Points on a hilly landscape, in no order, each with its height.
A ball rolls from a point to the lowest of its 2 nearest points, and stops where none of them is lower. Distance is the straight distance between rows; heights are no part of it.
j_993 h=565: [8,0,-4,22,-8,-15,-22,5,15,-22,20,10,-22,-7,7,-21,-8,-19,-8,4,-12,-12,1,-9,14,-16,9,12,21,11,0,-13]
j_837 h=561: [-9,-17,-5,6,-22,12,5,-15,11,-8,-11,1,-15,11,-19,6,13,-11,1,-4,1,22,6,4,-3,2,11,-1,-6,3,12,6]
j_828 h=611: [-3,5,-5,17,-9,-23,13,-21,-13,8,-4,-3,-30,-17,8,4,11,5,-15,14,6,19,-4,6,20,6,5,-11,32,15,-6,12]
j_176 h=48: [-10,-7,4,24,-20,10,16,-26,-16,-3,-10,-4,-1,-18,-1,-6,16,8,-5,4,4,47,-1,20,-7,1,5,5,10,3,-9,12]
j_32 h=396: [1,2,1,8,-10,29,-5,-2,-9,-5,0,-3,30,-15,1,-31,17,2,-6,2,-5,29,13,13,-23,-11,0,6,-5,-6,-26,-8]
j_556 h=309: [-5,5,10,-12,7,1,10,11,-11,5,-7,-2,8,7,-10,11,10,-26,12,-5,3,-14,2,8,-9,-4,-7,-13,-4,2,4,5]
j_584 h=219: [-4,0,-18,-9,-3,-1,-20,0,22,1,-5,0,-19,8,8,-4,13,-14,-5,1,-16,-18,2,6,1,-5,4,8,13,15,-5,4]
j_580 h=306: [5,1,-26,16,-11,-13,12,-2,13,-4,-8,7,-22,10,-21,14,21,-15,11,10,-9,-10,-7,6,16,-1,23,13,10,12,-11,20]
j_948 h=329: [-4,-3,-29,18,-22,-15,11,-16,-7,-1,-15,-3,-39,7,0,2,26,-12,-9,10,2,9,-14,11,13,-6,10,-3,23,12,-11,6]
j_554 h=288: [-8,-11,12,5,0,15,-6,-34,-23,1,-4,-6,9,-9,0,-18,4,-6,-19,-1,1,22,1,9,-4,-2,-2,6,15,-2,-10,-11]
j_318 h=295: [0,-4,-7,19,-20,3,4,3,17,-20,-11,10,-16,-8,14,25,-7,-1,22,17,13,-10,-4,-1,7,17,13,-6,11,11,17,29]
j_848 h=290: [3,3,2,-4,-1,-5,-1,3,4,2,1,10,-9,2,-1,4,-8,-19,5,11,-2,-24,3,0,4,13,-5,-13,25,14,-5,16]
j_494 h=432: [4,14,10,19,-6,1,-28,14,20,-15,15,9,-9,-23,26,9,-11,6,11,-7,-7,-6,12,-10,7,-2,5,18,-4,6,22,-5]
j_551 h=409: [12,14,-4,5,32,9,-1,-19,18,8,13,6,13,-3,19,2,-5,20,3,12,5,-27,-21,2,13,8,5,17,-8,-16,-17,4]
j_87 h=647: [16,-13,-3,-9,4,-9,-3,21,6,-6,9,-11,-6,11,11,-6,-40,21,-3,-4,10,-8,-10,-22,7,-3,-1,-2,-24,-17,12,-19]
j_219 h=412: [10,5,-20,-24,14,-13,3,2,12,-2,5,1,13,2,-9,-18,-19,-8,-19,-9,3,-22,15,1,4,-10,-4,-3,2,6,-7,-17]
j_658 h=459: [10,13,-6,11,3,-9,7,1,-8,9,22,-3,0,-7,-17,-9,31,-9,-2,-8,-10,20,11,7,2,-10,6,6,11,8,-14,-5]
j_54 h=406: [19,8,0,-12,2,-12,14,10,-20,-2,18,9,29,9,-38,-17,-2,-14,0,-6,2,8,0,0,-9,-8,-18,-10,5,-2,-17,-18]
j_38 h=208: [14,25,-2,10,6,-19,6,15,19,12,4,20,-16,-5,4,16,2,5,29,10,-2,-12,1,-8,15,11,6,-8,9,10,1,29]
j_506 h=505: [3,-3,-5,25,8,5,-6,-13,17,-6,10,-2,-7,-2,-7,5,23,-7,2,3,3,-16,-6,5,15,-10,17,17,-2,2,3,5]
j_454 h=94: [7,-9,-10,-5,5,7,10,4,10,4,-9,-2,-1,25,-20,12,14,-14,12,0,-2,-14,-17,4,5,2,2,-2,-10,0,-1,8]
j_713 h=71: [-14,-1,4,-17,2,20,-3,-9,-2,3,-21,-10,17,-4,-4,-8,-7,13,-12,-18,-4,22,16,4,-17,-3,4,7,-32,-24,6,-20]
j_201 h=187: [5,-5,-3,-9,-12,-3,-14,31,22,-5,-1,7,-6,3,9,15,-19,12,22,5,-2,-9,-1,-10,-8,20,0,-11,0,9,16,13]
j_174 h=331: [-14,-5,-7,-24,-4,6,1,-11,-17,3,-8,3,20,-5,-10,-34,-14,0,-31,-9,-5,23,24,9,-24,-2,-6,-2,-2,-3,-7,-21]
j_931 h=317: [2,4,-26,14,-25,-18,18,-5,-3,-4,-11,3,-27,6,-15,12,15,-20,2,5,2,4,-2,10,11,-2,17,6,18,8,-12,23]
j_570 h=346: [0,-2,-20,11,-26,-11,-12,17,11,-17,0,18,-24,0,1,-2,-18,-24,14,6,-8,-21,0,-8,-2,12,-2,-6,35,21,3,9]
j_608 h=87: [-10,1,16,22,-23,17,4,-9,-20,-9,-5,-2,7,-19,3,-15,4,1,-9,5,0,46,16,13,-15,-1,-2,-8,7,-2,-8,1]
j_811 h=621: [-3,-2,4,11,-12,-17,11,-19,-12,4,-2,2,-10,-12,-9,4,1,9,-9,9,6,33,8,3,12,14,10,-10,24,11,1,22]
j_520 h=384: [10,0,3,-17,3,-11,11,4,-34,-8,14,12,33,16,-37,-17,-13,-16,-7,6,9,-1,-12,0,-10,-6,-25,-14,3,-8,-16,-22]
j_419 h=281: [-10,-7,-4,-4,4,27,2,-19,-3,-1,-5,-15,17,1,-3,-6,26,-11,-6,-6,3,5,-2,17,-11,-11,4,13,-7,-6,-9,-7]
j_703 h=257: [-3,-5,8,9,-8,8,-2,7,9,-7,-4,5,-6,-7,19,21,-11,3,23,19,11,-15,-10,-7,2,27,0,-10,10,7,15,22]
j_469 h=348: [-10,-12,-20,4,-28,-10,-8,-2,6,-1,-20,-6,-45,9,12,-1,20,-7,-5,7,-10,11,-11,3,11,-6,7,-5,17,15,4,2]
j_131 h=550: [-6,-12,-2,7,-20,18,16,-8,5,-3,-15,-3,-1,8,-17,8,19,-2,8,-2,-1,35,0,14,-14,-2,6,-6,-12,-7,4,14]
j_955 h=285: [15,3,9,3,2,-13,4,21,0,14,9,8,-15,10,15,20,21,28,28,13,9,-2,-19,-12,21,-6,3,6,-22,-9,8,22]
j_343 h=326: [2,5,-6,-22,-4,11,11,2,-22,-8,-2,5,44,-3,-14,-34,-6,-6,-18,-7,9,8,13,11,-27,-13,-6,-6,-7,-11,-16,-27]
j_858 h=233: [1,-6,1,-23,8,0,21,0,-26,0,3,-3,32,8,-19,-19,-26,13,-21,-6,13,3,0,-5,-9,-8,-11,-13,-15,-14,-6,-30]
j_330 h=170: [-5,4,9,-1,6,13,1,-18,-28,14,-8,3,26,-17,5,-21,21,-4,-8,5,-7,8,1,29,-21,-5,-1,6,18,2,-25,6]
j_870 h=559: [-1,0,-5,7,0,0,-15,6,14,-21,11,3,-2,-6,18,-8,-23,-19,-3,-3,1,-27,6,-1,-6,0,-5,1,14,2,6,-12]
j_928 h=427: [-14,-2,15,-12,-1,0,-16,19,7,-8,-6,-6,-3,-3,2,10,-25,8,-13,-7,0,-5,22,-13,-18,15,-10,-14,-3,1,18,-4]
j_681 h=248: [-31,-13,-5,7,-14,18,1,-36,-11,6,-25,-12,-12,-9,20,-5,30,3,-7,6,-3,27,-19,19,-1,-8,-4,12,5,-5,-13,13]
j_627 h=280: [-15,-8,6,-9,-12,10,-20,-12,12,4,-24,-10,-6,-8,2,18,7,15,5,-6,-6,22,12,-4,1,10,4,7,-20,-8,17,16]
j_911 h=454: [12,3,-2,-7,22,5,-6,-8,16,11,6,15,10,1,22,5,-18,20,7,11,-3,-21,-13,-6,13,18,1,6,0,-8,-4,10]
j_458 h=237: [7,21,3,-3,6,-15,18,5,5,19,-3,9,-5,-5,1,19,12,2,24,17,3,-7,-3,0,10,20,4,-14,11,10,0,35]
j_588 h=398: [-6,0,4,7,-12,-19,-15,18,14,-9,5,2,-25,-7,1,6,-17,-1,0,-2,-5,0,19,-14,-1,11,-5,-10,19,20,16,9]
j_107 h=347: [-12,-13,13,-11,-1,9,1,7,4,-7,-12,-5,1,11,-8,10,-6,-20,-1,-4,4,-12,2,3,-15,6,-4,-16,-8,-2,16,-2]
j_404 h=104: [15,7,-11,5,15,-3,2,14,17,6,11,10,-3,15,-2,10,21,0,14,4,-7,-26,-14,-2,11,-9,10,9,-12,-4,-10,5]
j_778 h=284: [-5,-4,-2,-25,1,-1,11,-2,-22,-5,2,2,33,1,-20,-26,-20,1,-23,-12,6,6,12,2,-21,-5,-9,-8,-8,-6,-1,-26]
j_489 h=479: [11,9,-2,13,11,4,1,-13,-7,11,20,-4,19,-10,-14,-17,27,5,-11,-9,-8,28,4,3,-1,-8,5,14,7,1,-19,-8]
j_471 h=149: [12,11,-14,13,8,-6,0,19,23,5,14,21,-4,13,8,15,28,19,26,16,-8,-28,-24,-5,16,-6,10,20,-20,-4,-7,20]
j_110 h=109: [18,7,-2,4,-7,-12,-15,36,19,-3,13,21,-7,1,14,9,-15,13,31,1,-11,-8,-4,-19,-1,8,7,-1,-3,7,18,3]
j_927 h=350: [4,-13,10,-19,4,-11,17,4,-30,-1,13,8,16,24,-28,-8,-20,0,-11,7,6,-3,-13,-11,-9,4,-20,-18,0,-8,-4,-11]
j_227 h=361: [-7,-5,3,-7,18,21,-7,-19,2,0,-5,-10,17,-2,13,7,-4,0,-12,-4,11,-15,4,5,-1,-7,6,13,-17,-14,9,-13]
j_154 h=294: [4,-16,14,0,5,5,-4,-10,-9,11,-5,-4,9,4,-15,2,-13,23,-2,-5,-2,31,-8,-15,8,13,1,-6,-19,-4,7,2]
j_691 h=249: [7,12,16,-1,26,6,21,11,-16,13,9,-7,7,8,2,11,26,-1,19,3,10,-22,-23,6,5,-11,-2,1,-13,-21,-6,-1]
j_339 h=358: [7,-1,-3,-9,29,12,0,-19,4,10,-3,-6,18,2,16,7,-7,29,0,7,9,-22,-19,1,10,-1,3,22,-24,-17,-12,-3]
j_397 h=296: [4,6,-9,-9,31,12,16,-23,-11,19,-8,-14,30,-6,4,-1,-4,31,-8,-3,5,-7,-10,4,10,-5,6,23,-29,-17,-17,-11]
j_803 h=480: [13,4,-5,18,19,5,-15,-9,23,-8,15,8,-1,-7,8,-2,3,-5,2,7,-3,-27,-10,2,16,-8,13,19,3,0,-8,-4]
j_539 h=495: [7,-2,0,2,11,18,-8,-8,16,0,8,21,10,-6,25,5,-20,9,17,15,4,-21,-19,-1,0,25,-1,-2,17,-5,-3,12]
j_495 h=203: [11,3,25,-2,13,-15,9,26,-12,13,11,-5,-7,5,0,8,-4,11,9,-2,4,8,-2,-16,7,-4,-2,-15,-13,-4,9,2]
j_78 h=467: [1,8,7,8,2,1,-28,10,13,-10,11,2,-2,-21,28,7,-25,9,0,-7,-3,-5,16,-16,3,7,3,9,3,0,14,-4]
j_169 h=583: [0,-3,-7,18,-8,-16,-17,-9,0,-11,12,-2,-31,1,11,-16,1,-10,-19,5,-9,0,-5,-8,21,-15,1,4,23,15,-4,-15]
j_266 h=134: [6,-10,-14,-6,-11,5,-6,14,24,-6,-9,-1,-8,22,-11,9,4,-14,16,1,-11,-22,-7,1,-4,-6,4,5,-13,4,4,6]
j_188 h=277: [5,7,18,-7,16,0,15,11,-11,11,1,-6,4,8,3,12,11,-9,18,3,7,-23,-12,3,2,-3,-2,-9,-7,-7,2,3]
j_761 h=293: [6,4,-15,8,-8,-8,19,2,8,6,-9,8,-13,19,-33,16,12,-26,19,7,-2,-14,-5,2,11,3,6,4,11,12,-16,14]
j_507 h=252: [-11,-3,1,3,11,22,-3,-35,-7,6,-7,-9,11,-10,3,-9,20,-3,-13,-4,-1,8,-6,15,-2,-4,2,19,-1,-8,-13,0]
j_524 h=63: [13,-2,-13,0,9,0,15,3,5,12,4,3,2,24,-23,8,27,-6,14,4,-8,-16,-18,2,7,-3,7,4,-7,-1,-16,10]
j_865 h=349: [-16,6,21,-7,-2,-11,7,16,-12,-3,-5,-1,0,0,-13,10,-10,-22,-2,-5,0,-12,17,-3,-12,8,-16,-20,11,12,14,7]
j_447 h=619: [16,-4,0,-7,5,-8,-5,23,12,-5,13,4,2,10,8,-3,-36,13,0,-4,1,-15,-8,-19,2,3,-4,-10,-10,-3,6,-11]
j_516 h=448: [11,8,-18,-13,24,-5,9,-1,14,2,6,-5,15,-2,3,-11,-14,15,-11,-7,3,-20,6,-3,10,-13,4,6,-13,-1,-8,-19]
j_885 h=545: [10,2,-12,8,-8,-23,-24,20,14,-16,20,14,-15,-7,7,-21,-23,-14,-5,-4,-15,-15,7,-10,6,-6,-2,5,24,18,2,-11]
j_767 h=442: [-20,6,6,3,-15,23,-17,-19,-23,2,-16,-13,2,-22,20,-19,22,2,-12,-10,-12,39,13,6,-10,-13,-4,14,-6,-12,-9,-11]
j_395 h=383: [-13,-17,18,-12,4,16,-2,4,-2,-4,-12,-11,5,12,-4,7,-17,-1,-9,-4,10,-8,0,-2,-15,7,-6,-12,-17,-14,16,-10]
j_724 h=324: [10,14,3,-2,15,-6,-3,17,7,14,16,10,-7,10,30,11,20,36,21,14,9,-16,-21,-9,18,-5,-5,19,-24,-20,-4,15]
j_976 h=247: [-1,-5,1,-14,10,1,-9,-9,4,6,-1,0,0,-1,4,2,0,-10,-6,1,-3,-15,6,7,-1,8,-1,-4,15,10,-2,10]
j_765 h=169: [-16,10,14,5,-14,-7,-10,-9,-21,12,-7,-15,-20,-19,18,-4,17,5,-16,-9,-8,36,11,5,1,-5,-4,-3,14,5,2,-3]
j_960 h=582: [-15,-9,-6,18,-21,-2,3,-18,-5,-5,-9,-12,-30,-4,-1,-6,17,-9,-14,-3,-2,31,4,6,7,-10,4,-4,11,2,6,-1]
j_336 h=323: [-8,-5,-1,-7,-11,0,-19,-6,19,7,-16,-1,-8,-3,11,18,13,18,13,5,-2,11,3,-2,6,8,8,11,-11,7,13,25]
j_660 h=426: [13,7,4,-11,15,2,-18,0,1,15,-3,6,12,-10,36,15,-20,44,17,7,0,-8,-13,-12,18,13,-8,17,-25,-20,1,10]
j_84 h=461: [-15,1,18,-5,1,-11,-14,3,-2,0,2,-9,-9,-13,-1,-2,-8,-4,-16,-13,-5,16,26,-7,-5,-2,-8,-8,9,11,14,-5]
j_311 h=528: [7,-5,2,7,6,16,-8,2,9,-3,11,16,6,-2,31,10,-24,22,24,11,6,-15,-24,-12,-5,28,-2,7,5,-6,9,9]
j_902 h=314: [13,0,4,-2,0,-24,7,28,-15,-2,8,2,-5,26,-34,-2,-14,-21,12,-14,6,-10,-8,-18,10,-11,-18,-12,-9,-1,-5,-11]
j_140 h=417: [-7,9,3,-11,16,14,-17,-8,5,-3,-5,-12,15,-17,28,10,-17,14,-4,-7,5,-20,14,0,7,-2,-1,19,-23,-11,7,-13]
j_287 h=699: [11,-14,10,-3,11,1,3,12,-10,0,11,-18,-6,16,4,-1,-4,9,-1,-6,13,4,-14,-19,10,-20,5,1,-30,-25,12,-17]
j_356 h=261: [-1,5,2,-1,0,-6,11,-3,3,11,-5,5,-4,-4,-1,20,17,3,14,11,3,5,1,4,4,10,6,-7,7,14,5,30]
j_230 h=308: [4,-21,8,-20,2,-3,13,10,-13,5,1,3,3,28,-24,3,-16,5,-5,4,7,0,-12,-12,-6,10,-12,-20,-6,-6,4,-1]
j_262 h=368: [0,3,-13,6,-24,-14,-12,18,15,-13,2,12,-27,-7,13,1,-11,-9,14,8,-13,-7,8,-6,-2,6,3,-3,25,20,11,12]
j_806 h=254: [2,12,-15,5,-8,-14,-9,1,14,-1,-1,6,-28,-1,10,7,17,-17,9,6,-11,-17,1,6,9,-3,9,7,18,18,-2,13]
j_824 h=360: [8,-19,11,-13,12,-2,3,3,-7,14,-3,-6,3,17,-8,6,-22,26,0,6,1,9,-14,-19,4,14,-2,-12,-15,-7,6,3]
j_383 h=250: [16,7,16,1,10,-14,15,21,-9,12,7,-2,-10,10,6,14,10,12,22,7,6,5,-14,-12,14,-9,1,-8,-14,-10,9,14]
j_502 h=536: [-2,-5,-1,8,-5,3,-15,21,22,-28,11,-3,1,-5,3,-1,-27,-17,-5,-10,4,-23,7,-6,-4,-2,-2,2,-1,1,23,-17]
j_776 h=519: [-7,-4,-10,28,-2,4,6,-19,11,-7,2,-5,-10,-6,-9,16,34,-4,3,9,5,-4,-12,16,9,-8,16,18,-2,5,-2,13]
j_286 h=371: [-13,-15,-10,2,-17,2,-23,-11,16,-1,-16,-7,-34,6,15,-3,5,-2,-8,4,-13,5,-4,0,7,-2,4,1,8,5,11,0]
j_269 h=573: [-8,-3,-8,14,-15,-4,7,-9,0,-8,-6,-5,-25,1,-10,3,26,-18,-4,-1,-3,15,10,9,4,-12,10,1,8,9,4,4]
j_260 h=359: [-4,10,-8,-20,-1,-19,0,19,-9,-8,1,-2,15,11,-34,-15,-10,-33,-2,-21,0,-13,13,-5,-1,-11,-22,-4,2,2,-4,-14]
j_399 h=133: [-10,3,10,7,-3,8,9,-14,-31,10,-7,-1,6,-17,11,-19,29,-13,-6,9,-1,13,-3,31,-17,-7,-4,-2,26,4,-20,1]
j_907 h=594: [-4,-6,-7,17,-14,-19,-9,-13,-6,-3,4,-3,-39,1,10,-13,6,-6,-18,13,-4,2,-18,-6,25,-6,-5,-15,27,14,-9,-16]
j_552 h=425: [23,20,-6,3,8,-13,11,11,-14,5,23,7,24,4,-34,-21,17,-14,3,-14,-5,7,4,-3,-1,-13,-6,-3,7,-1,-23,-15]
j_504 h=158: [11,-2,-5,14,-6,15,17,0,-3,3,5,-3,20,6,-17,-3,28,2,8,-3,-5,23,-11,14,-9,-3,3,6,-7,-2,-17,6]
j_753 h=198: [-5,1,-1,3,3,-1,2,-20,-1,9,0,-3,-10,-3,1,2,24,-10,-1,9,-4,-7,-5,15,6,0,3,5,19,14,-7,16]
j_473 h=236: [7,-16,11,1,0,5,7,-7,-8,4,0,0,11,8,-25,1,-3,6,-3,-2,-2,27,1,-4,-3,5,-1,-11,-6,3,2,1]
j_921 h=205: [14,14,3,-1,36,3,13,-2,5,10,15,2,8,11,2,-1,11,1,6,8,7,-32,-19,3,9,-5,0,2,-7,-17,-13,-5]
j_35 h=199: [11,-8,5,3,-5,1,18,6,-6,3,4,-2,10,15,-28,0,11,-4,7,-7,-4,26,-6,-2,-5,-5,-1,-7,-8,0,-2,-4]
j_475 h=473: [-4,-12,-5,-13,-2,-1,-4,17,16,-15,-4,-9,2,7,1,-4,-38,8,-13,-10,8,-16,9,-10,-13,2,-9,-6,-22,-11,18,-21]
j_598 h=73: [-4,-12,-8,16,-25,6,23,-28,-14,-1,-15,6,2,-8,-10,-3,9,8,-6,10,6,41,-6,19,-8,10,5,-4,16,1,-15,28]
j_622 h=675: [13,-11,4,-11,10,-4,4,20,-5,-4,9,-18,-5,14,-3,-8,-28,10,-9,-8,13,-4,-6,-21,5,-18,-1,-5,-31,-20,8,-26]
j_75 h=251: [13,2,22,-1,13,-14,11,17,-12,8,12,2,-2,13,-15,2,-11,1,6,0,7,-1,-7,-16,7,5,-9,-22,-2,-2,1,-1]
j_645 h=428: [-12,-4,8,3,-5,-9,-18,16,12,-10,5,-6,-14,-4,-4,3,-23,3,-13,-9,-4,3,23,-14,-4,7,-5,-9,3,6,20,-1]
j_766 h=590: [13,1,-4,-5,8,3,-2,14,11,-6,13,9,6,1,28,1,-42,20,11,1,4,-20,-10,-10,-4,11,-1,-3,-5,-10,4,-14]
j_889 h=471: [-14,4,8,-21,13,13,-2,4,2,-1,-13,-7,12,-7,19,6,-24,4,-13,-4,8,-29,13,8,-14,2,-7,-4,-13,-4,13,-12]
j_130 h=504: [2,-7,1,-7,7,0,-3,15,13,-16,3,-12,3,8,-6,-7,-25,-12,-11,-12,8,-16,3,-12,-2,-5,-5,-9,-17,-9,18,-22]
j_17 h=499: [-13,3,-4,-23,8,3,-4,-1,8,-6,-7,-9,7,-6,14,-5,-21,-8,-20,-4,8,-29,18,5,-11,-7,-6,-2,4,1,3,-17]
j_363 h=491: [-7,8,3,-10,8,-20,-23,3,6,1,6,-7,-13,-10,11,-14,-14,1,-24,-13,-13,2,21,-6,2,-3,-6,-5,14,11,5,-9]
j_265 h=529: [-11,-3,-9,26,-14,8,24,-13,2,-9,-6,0,0,-1,-10,24,39,-5,12,1,12,12,-10,19,0,-9,16,14,-14,-6,3,19]
j_332 h=131: [-18,2,12,9,-22,-4,1,-6,-31,5,-6,-6,-9,-20,7,-14,12,6,-17,0,-6,45,16,9,-10,-1,-3,-15,21,8,-3,-2]
j_630 h=340: [-16,7,20,4,-8,-10,20,5,-22,-2,-5,2,-5,-3,-14,13,-3,-20,-3,4,10,1,9,4,-9,14,-7,-20,21,14,7,11]
j_216 h=230: [-18,-8,20,-9,-9,12,-2,-2,2,7,-24,-5,-2,2,1,18,8,11,9,-2,3,18,10,2,-11,7,-1,-4,-22,-8,22,8]
j_104 h=297: [3,1,-5,-9,-7,-7,-10,0,18,4,-8,3,-12,-5,8,15,7,12,17,12,-3,-4,1,-4,5,10,6,1,6,16,10,25]
j_585 h=99: [3,-10,-15,9,-19,3,18,-21,-9,5,-3,1,2,3,-17,-6,26,2,-4,8,-5,33,-7,19,-4,2,2,5,18,10,-22,18]
j_777 h=509: [7,11,2,12,5,5,-29,-2,15,-6,12,17,6,-20,35,8,-26,24,15,-2,-8,0,6,-12,8,20,2,16,8,-2,11,2]
j_247 h=434: [-11,-17,2,-11,-6,19,-13,4,17,-16,-10,-8,-2,7,6,6,-36,6,-10,-4,4,-16,4,-6,-16,12,0,1,-18,-12,17,-17]
j_421 h=481: [15,10,-7,-11,6,5,-23,0,13,4,3,9,11,-12,35,14,-24,36,19,1,-5,-8,-2,-10,5,17,-1,20,-12,-9,6,2]
j_88 h=313: [-8,0,13,8,1,-3,22,4,-12,2,-6,4,-4,1,-9,24,-5,-14,14,15,14,-13,-5,2,-1,21,0,-22,10,6,9,23]
j_951 h=226: [2,-5,-8,-16,17,15,19,-18,-13,12,-17,-16,28,-2,-1,-4,-14,30,-12,-4,4,6,2,-2,-2,-9,5,16,-35,-19,-10,-19]
j_298 h=397: [5,12,11,15,-4,2,-18,25,18,-15,13,8,-4,-13,22,18,-4,-1,18,-4,1,-19,5,-6,4,-3,4,6,-10,0,25,-2]
j_496 h=318: [-5,-12,-4,-13,7,20,1,-19,8,-1,-13,-12,13,7,-1,0,3,-6,-10,-8,3,-7,-1,10,-6,-3,5,5,-16,-10,-3,-8]
j_866 h=140: [4,-4,3,-16,20,6,12,-12,-19,10,-9,-9,31,4,-6,-10,-20,24,-17,-5,6,12,2,-6,-1,0,3,-1,-23,-15,-6,-26]
j_103 h=124: [8,-10,-19,15,-9,11,11,-17,-5,5,9,-1,8,5,-26,-13,33,2,-3,4,-11,27,-9,19,-7,-5,7,12,8,4,-29,5]
j_832 h=289: [4,-1,16,-1,1,-18,14,17,-16,-9,13,7,4,16,-36,2,-12,-14,5,-2,8,-4,-4,-16,7,-1,-22,-19,2,0,1,-9]
j_16 h=422: [-7,6,0,15,-9,27,-10,-16,-16,2,-5,-13,19,-19,14,-25,26,7,-10,-8,-9,34,9,14,-16,-12,2,15,-3,-7,-19,-7]
j_240 h=444: [17,30,-1,18,2,-9,13,14,-11,11,21,0,14,-6,-23,-6,33,-11,9,-12,-8,17,14,4,-4,-11,3,2,6,9,-20,-5]
j_373 h=143: [-2,-2,-6,-14,-2,13,-4,-9,9,0,-9,-12,16,1,-10,-13,-1,13,-14,-26,-4,26,16,-4,-6,-11,6,9,-27,-16,3,-21]
j_549 h=168: [20,19,-7,9,-4,-19,-6,28,27,1,11,28,-10,-4,13,9,-4,7,30,6,-14,-9,0,-13,8,6,9,-1,7,16,10,13]
j_242 h=386: [-12,0,18,-15,12,-9,0,17,-8,-4,6,-1,7,-2,-7,3,-21,-4,-15,-10,6,-14,12,-11,-12,7,-14,-17,1,3,12,-9]
j_794 h=511: [-15,-2,-6,-20,1,5,-8,-16,0,-1,-9,-13,1,-5,7,-17,-10,-14,-26,-8,6,-6,15,5,-8,-8,-1,2,1,-1,4,-17]
j_183 h=363: [9,10,12,-10,23,-5,-5,6,0,18,7,4,2,-2,27,16,11,41,16,13,5,-6,-19,-13,20,1,-6,15,-25,-23,0,16]
j_224 h=178: [0,-2,-23,-15,3,2,-10,4,22,-4,-5,-4,-3,15,-5,-4,6,-18,-2,-8,-10,-24,4,9,-1,-12,6,9,-5,4,-5,-6]
j_306 h=217: [4,-2,0,-11,10,0,-6,3,5,-1,3,-13,14,1,-8,-6,-11,7,-13,-20,3,7,16,-9,1,-14,7,4,-26,-12,10,-22]
j_313 h=488: [-23,1,-2,-23,-2,2,-11,-11,-15,6,-10,-13,-5,-10,14,-22,-8,-2,-34,-16,-4,9,22,4,-10,-10,-3,1,7,-6,1,-26]
j_829 h=279: [4,18,-13,6,-5,-15,7,3,3,3,-5,9,-21,6,-13,6,11,-31,19,2,-6,-24,4,8,9,-3,4,2,22,17,-17,9]
j_9 h=357: [1,7,14,10,-1,-5,1,22,9,-5,5,-1,-9,-1,6,24,0,-9,20,3,7,-16,5,-7,5,-2,1,-10,-7,6,18,4]
j_490 h=166: [-8,-1,4,7,-8,2,11,-17,-21,2,-5,-5,-11,-6,4,-5,24,-22,-7,9,2,9,-2,24,-1,-4,-1,-4,24,8,-9,8]
j_819 h=517: [4,5,-11,-7,3,-14,-27,5,14,-4,12,-1,-17,-8,19,-12,-11,-1,-15,-6,-14,-11,12,-5,4,-7,1,5,13,15,0,-7]
j_652 h=167: [-11,-9,18,-9,-2,15,-2,1,-10,6,-14,-5,14,3,-3,3,6,12,1,-12,1,27,5,0,-15,0,-1,-2,-25,-15,12,-4]
j_629 h=465: [-21,3,8,-10,-6,12,-14,-12,-22,3,-13,-9,7,-19,9,-21,2,1,-26,-19,-11,28,22,4,-16,-9,-6,5,2,-8,2,-18]
j_533 h=212: [-5,-5,3,-4,13,20,-1,-27,-16,15,-14,0,29,-8,6,-15,12,5,-13,3,-5,9,-4,23,-15,-1,-1,16,5,-3,-21,-4]
j_607 h=319: [5,4,-6,3,-12,-13,-2,18,10,-8,7,18,-13,4,-6,4,-23,-17,18,11,-2,-24,3,-10,-2,24,-10,-18,29,18,1,16]
j_899 h=154: [9,13,-8,7,25,0,6,4,10,2,14,2,6,10,-11,-3,19,-15,6,-8,-2,-34,-6,-2,8,-9,9,5,-2,-6,-13,-11]
j_144 h=380: [-6,0,-11,-24,3,-16,-1,10,2,-15,3,2,5,11,-20,-10,-20,-25,-17,-11,5,-19,12,-2,-6,-7,-18,-6,1,3,0,-13]
j_270 h=227: [-24,-4,-2,5,-8,5,-1,-28,-6,8,-19,-9,-13,-9,15,6,28,-1,-3,9,2,8,-6,17,3,-2,1,12,14,4,-2,18]
j_926 h=362: [10,7,1,-5,-8,20,1,11,-16,-9,3,0,36,-3,-13,-29,10,-13,-12,-1,-4,14,15,11,-27,-12,-7,-6,3,-3,-22,-16]
j_514 h=321: [-10,-8,9,-13,1,9,0,-21,-20,4,-5,2,19,-3,-8,-20,-5,-4,-21,-1,-4,20,11,13,-14,3,-5,-3,9,0,-8,-10]
j_642 h=633: [-9,-11,16,13,-3,-7,4,-16,-7,2,-1,1,-7,-6,-18,8,-10,10,-10,11,7,24,6,-11,10,22,2,-14,12,13,8,19]
j_587 h=286: [1,3,14,6,-2,-6,25,-4,-14,10,-7,6,8,-1,-9,17,9,1,14,10,5,12,-4,9,-4,11,0,-14,8,6,2,23]
j_199 h=603: [-10,-2,2,18,-16,-18,-2,-12,-13,2,-2,-3,-38,-9,20,-2,3,1,-17,13,4,11,-8,-4,23,2,-2,-14,29,10,1,-6]
j_840 h=325: [0,-2,2,24,-17,0,4,15,18,-20,0,6,-16,0,5,25,-7,-11,23,9,9,-14,-3,-5,6,-1,10,-3,-4,7,18,12]
j_134 h=560: [10,0,-1,-6,0,8,-8,16,13,-4,15,16,7,-1,33,11,-32,15,20,-1,0,-19,-14,-11,-12,24,-6,0,4,-5,12,-1]
j_656 h=338: [5,6,-4,-5,0,-18,5,20,-3,-1,3,-2,5,18,-37,-7,-1,-32,9,-17,-3,-2,9,-9,2,-10,-13,-2,-4,7,-3,-12]
j_204 h=538: [-15,-11,-9,14,-17,14,17,-19,1,-4,-15,-2,6,-6,-7,12,33,7,13,-2,5,32,-11,18,-12,-2,2,13,-14,0,-4,29]
j_153 h=449: [19,10,-7,16,29,8,-5,-5,27,-2,22,17,7,6,13,-5,-5,6,8,11,-3,-30,-17,-2,12,3,7,14,1,-10,-11,-3]

For each start below, name the point where the ball stops.
j_828: j_399
j_502: j_524
j_824: j_176
j_931: j_524
j_313: j_866
j_242: j_110
j_363: j_399
j_642: j_176
j_219: j_495
j_421: j_495
j_17: j_399
j_658: j_230

For each start below, name every point that the ball comes to, in order.
j_948: j_931 > j_580 > j_761 > j_829 > j_806 > j_584 > j_224 > j_266 > j_454 > j_524
j_811: j_828 > j_199 > j_907 > j_169 > j_993 > j_885 > j_819 > j_363 > j_84 > j_645 > j_588 > j_262 > j_570 > j_607 > j_848 > j_976 > j_753 > j_490 > j_399
j_928: j_242 > j_865 > j_630 > j_88 > j_587 > j_356 > j_458 > j_38 > j_549 > j_110
j_794: j_313 > j_629 > j_767 > j_16 > j_32 > j_926 > j_343 > j_778 > j_858 > j_866
